Each row is a point on a landscape with many valleys, with its height.
A ball rolls from a point to whichever of its 4 nearest points has the largest drop for the distance, and stops where none of them is lower. Distance is the straight distance between rows; heights are no part of it.
pur: [ 64 -13 -57  -2  65  -7  45 -26 -53  60]  height 20.5
dur: [ -3  18  -8 -48 -39 -22 -41   7  28  44]  height 25.6
vefes: [  3  16 -35 -23  -6 -22 -14  -6 -23  37]  height 26.7
botep: [-12 -11  40 -26 -53   6 -33  21  69  15]  height 57.2
fep: [-10 -16  46  16 -36  14 -17  18  61 -21]  height 73.9
kozu: [-20   8   5  40  56  22  51 -15 -60 -78]  height 15.1
leko: [-13  16   0 -27 -26 -12 -26   4  21  15]  height 26.3
kiz: [-13   7  14 -41 -45  -5 -39  14  47  27]  height 31.8
Nafu: [ 45  -5 -60 -16  28 -20  18 -19 -48  69]  height 25.7
Dezum: [-13   3  21 -26 -40   0 -30  13  50  10]  height 39.9
nabeb: [ -5  15   2 -61 -49 -22 -49  11  41  58]  height 34.2
Gel: [  8  17 -38 -50 -28 -32 -40   0   3  69]  height 11.3
sen: [-23  -3  29  46   0  20  14  -2  19 -70]  height 47.6
Gota: [-10  10 -12  20  31   7  27 -14 -45 -36]  height 15.0
reti: [-18   6  12   2 -18   2 -12   4  27 -16]  height 14.0
tek: [-21   8   7  41  33  21  37 -11 -37 -73]  height 14.7
lepe: [ -6   6  12 -51 -52 -12 -44  15  57  38]  height 37.9
funen: [ -7  19 -15 -17 -15 -13 -15  -4  -6  10]  height 32.7
sedi: [-16   6  19  -7 -26   2 -19   7  40  -7]  height 53.3
Kag: [-16  16  -1   6   1   1  -1  -4  -2 -26]  height 6.2
Bigov: [-25   4  15  47  24  21  35  -7 -19 -82]  height 15.3
far: [ 30  -2 -45  -4  38 -13  22 -17 -58  36]  height 24.7
Gereg: [-21 -14  42  47 -12  18   3   8  37 -60]  height 65.0
Vude: [ -4 -35  60  -1 -53  17 -31  31  80   7]  height 63.4
tezal: [-23   5  14  49  40  26  48 -13 -37 -91]  height 13.5
notaz: [ 22   5 -49 -18  14 -26   2 -13 -39  53]  height 28.9
Gup: [-18 -20  43  41 -18  16  -5  13  51 -50]  height 75.0
nonef: [ -1  12 -27   5  28  -2  18  -9 -47  -7]  height 62.1
Mivi: [-10 -28  55  24 -33  20 -17  20  65 -28]  height 56.2
midu: [-11  17  -4 -38 -28 -14 -32   5  23  26]  height 24.8
foso: [-10 -42  67  43 -30  24 -16  29  65 -36]  height 31.6
Karez: [ 65 -14 -48   5  85  -6  51 -24 -64  47]  height 21.6
nufe: [ 32   6 -55 -25  10 -28   0 -14 -36  67]  height 27.2
vafa: [ 10   4 -21  15  57   4  36 -10 -73 -18]  height 56.0
feb: [ -8  -5  33 -35 -51   2 -37  17  66  28]  height 46.0
pobi: [ 13  12 -36  -6  25 -11  15 -12 -47  17]  height 41.8
binen: [ -1 -59  76  28 -54  25 -26  42  72 -11]  height 34.4
Vezim: [-12  15 -10  10  14   2  11 -10 -30 -23]  height 50.9
fakit: [-22   2  26  22 -15  10  -3   3  34 -40]  height 72.9
tib: [ -7 -21  50 -20 -58  13 -35  25  78  19]  height 69.8
tigu: [ -5 -39  67  35 -39  23 -22  29  71 -26]  height 6.8
tezim: [ 32   3 -50 -12  28 -19  13 -14 -50  49]  height 29.4
Lol: [ 44  -7 -50  -1  57 -11  37 -20 -61  46]  height 15.2
golu: [ 57 -10 -62 -14  50 -14  33 -22 -52  64]  height 21.2
gode: [  0 -34  59 -12 -57  19 -35  35  82  16]  height 74.3
Lifa: [ 16  14 -46 -39 -18 -37 -22  -7 -13  69]  height 21.7
lomi: [  0   8 -11  25  61   9  44 -18 -67 -38]  height 46.7
Gifel: [-16  11  -3  26  35  11  34  -9 -46 -55]  height 17.5
mir: [ 24  -2 -25  17  75   3  45 -17 -78  -9]  height 72.5
Kab: [-21   5  21  23  -6  11   3  -2  17 -48]  height 8.9
Dudem: [-15  -6  30  -9 -38   8 -26  12  60  -4]  height 13.3
Zesom: [ -2  11 -17  19  44   5  33 -14 -61 -31]  height 35.6
nep: [ 28  -2 -33   9  63   1  38 -13 -73  13]  height 80.8
zupuf: [-24   8  12  32  19  17  25  -7 -16 -63]  height 18.1
guf: [-23   9  10  27   5  15  15  -6   1 -54]  height 30.4
Giga: [-15  16  -3  -5 -11  -7 -12   0   3  -9]  height 43.3
kose: [  5   7 -23   9  41  -2  29 -13 -60 -10]  height 54.1
dek: [  2  19 -22 -60 -43 -29 -48   6  22  69]  height 34.1
resod: [ -1  21 -18 -39 -27 -25 -36   1   9  42]  height 22.1

Two balls start at each pair of points below. Name the first point that both come to, or write never.
gode and Gereg | never
sedi and guf | Kag
vafa and vefes | never
sen and leko | never

Call two points neighbours if one is among the 4 nearest of the other. Go from one point of each pair to the other, from neighbour to neighbour, staying as low as possible. Name the highest point that can't be avoided.
tigu and Kag | Vude
Kag and Lol | Giga
Dudem and Lol | Dezum
Gel and Lol | nufe
tezal and Kag | guf
tezal and Gota | Gifel
